A landscape with many valleys, sampled at points; each row gives a point and its height.
From any point a ball takes the steepest step (drop divided by distance) to one of its 6 nearest points. It stops when none of these is lower. Distance is the straight distance between rows; heights are no part of it.
q_420 height 211: [-21  -6 -30  12  15  21  -3  13]
q_164 height 846: [-15 -15  10  -1  21   9  20  47]
q_819 height 47: [ -5  -3  33 -15  13   3  18  -3]
q_351 height 181: [  5  15 -36  19 -22  -4 -26 -27]
q_109 height 180: [-19   3 -15   8  12  21  -4 -11]
q_147 height 453: [ -8 -15  41  -8  41  24  35  19]
q_454 height 202: [-12   9   3  -1   9  12  -1 -29]
q_884 height 338: [ -6  -3 -25  10 -11  -7 -12  20]
q_547 height 174: [-18   1 -52  17   9  26 -16  -3]
q_697 height 265: [ 11  11   0   0 -28 -22 -16 -22]
q_380 height 213: [  5  16  16 -13  -9  -5  -3 -41]
q_436 height 157: [ 11  -4  41 -26  -5 -21  15  14]
q_702 height 193: [-5 -5 14 -9 -1 -9  5 18]
q_277 height 281: [ -6   0 -37  16 -11   1 -18   7]
q_679 height 426: [ 10 -12  68 -13  50  17  49  12]
q_138 height 726: [-13 -15 -15   1   3  -6   4  57]
q_188 height 502: [ 19  13 -57  33 -33 -16 -36 -11]
q_419 height 216: [  1   8   7  -4 -15  -4  -8 -31]
q_161 height 197: [ 14  -2  48 -30  -2 -11  18  -5]
q_659 height 253: [-15   2   0   3  10  17   0 -20]
q_538 height 339: [ 24  -6  67 -39  12 -13  30   6]
q_304 height 336: [-8 -7 37 -8 36 19 29  7]
q_120 height 589: [ 21  12 -18  14 -40 -34 -26  -9]
q_572 height 340: [ -2 -10  -1  -3  -8 -11   2  39]
q_284 height 277: [  8  16   1   0 -25 -10 -16 -48]
q_165 height 97: [ 20  23 -24  21 -40 -25 -32 -36]
q_559 height 201: [ -2   5  16 -12  -4  -7   0 -13]
q_528 height 316: [-15  -9 -21   6   7   8  -4  25]
q_513 height 91: [ 34 -11  82 -32  45  13  48  -6]
q_824 height 279: [ -3  -1 -66  21  -6   9 -26   4]
q_988 height 287: [-14 -12 -34   9   3   4  -7  36]
q_227 height 295: [-14  -5 -28   9   4  11 -10  10]
q_369 height 309: [-5  2 -8  3 -9 -3 -8  3]
q_137 height 414: [-11  -5  16  -7  16   9   9   3]
q_690 height 96: [  5  -6  47 -24  13  -4  26   8]
q_791 height 341: [-13   2  19  -7  11  14   9 -15]
q_412 height 196: [  7  -4  18 -14 -17 -27   4  24]
q_515 height 215: [ -3   6 -30  14 -12   1 -18 -13]
q_925 height 362: [ 12   5 -74  31 -15   5 -29  -2]
q_714 height 310: [-25  -3   0   3  28  30  10  -2]
q_862 height 33: [-21 -15  26   2  44  20  33  38]
q_499 height 485: [ 22  16 -44  29 -36 -21 -33 -15]
q_536 height 207: [  4   8 -27  14 -21  -8 -22 -14]
q_581 height 256: [  9  -1  10  -9 -24 -26  -6  12]
q_235 height 152: [  6  -8  33 -21   3 -13  18  28]
q_325 height 501: [-22 -14  17   6  33  24  24  18]
q_798 height 328: [  6   4  -8   4 -25 -21 -17  -2]
q_360 height 443: [-13 -16  45   2  52  30  44  22]
q_306 height 332: [  8   2 -35  15 -24 -19 -24  13]
q_691 height 187: [  2   9  29 -17   2   7   7 -46]
q_745 height 59: [-28  -5 -31  15  25  37   0  -7]
q_857 height 134: [  2  10 -58  24 -14   4 -30 -18]
q_796 height 337: [  6  -1 -13   4 -22 -21 -11  21]
q_674 height 210: [  4   9 -42  19 -17  -5 -27  -7]
q_105 height 162: [ -2   7  27 -13   9  11  11 -30]
q_47 height 351: [ -2 -13  32 -14  18  -4  21  30]
q_615 height 114: [ 14   4  24 -15 -24 -28  -1  -9]
q_17 height 233: [  2   4 -75  30 -11  14 -28  -9]
q_377 height 224: [ 14   5  37 -22 -10 -15   9 -22]
q_645 height 381: [ 13   6 -61  24 -24  -5 -30   7]
q_744 height 518: [ 22  -4  62 -35  16   1  32 -15]
q_217 height 147: [  6   2  40 -23   7   5  17 -20]

Where does a ball stop that starts at each point below?
q_380 => q_819
q_528 => q_745
q_691 => q_819
q_538 => q_819
q_798 => q_165
q_796 => q_615

Call two points neighbours if one is among the 6 nearest of the other. Go from one point of each pair to the other, from neighbour to neighbour, staying as low as possible. Name the highest point that can't be avoided.
q_745 / q_862 => q_304
q_615 / q_745 => q_454
q_819 / q_513 => q_690
q_165 / q_857 => q_351
q_819 / q_165 => q_17
q_615 / q_819 => q_436
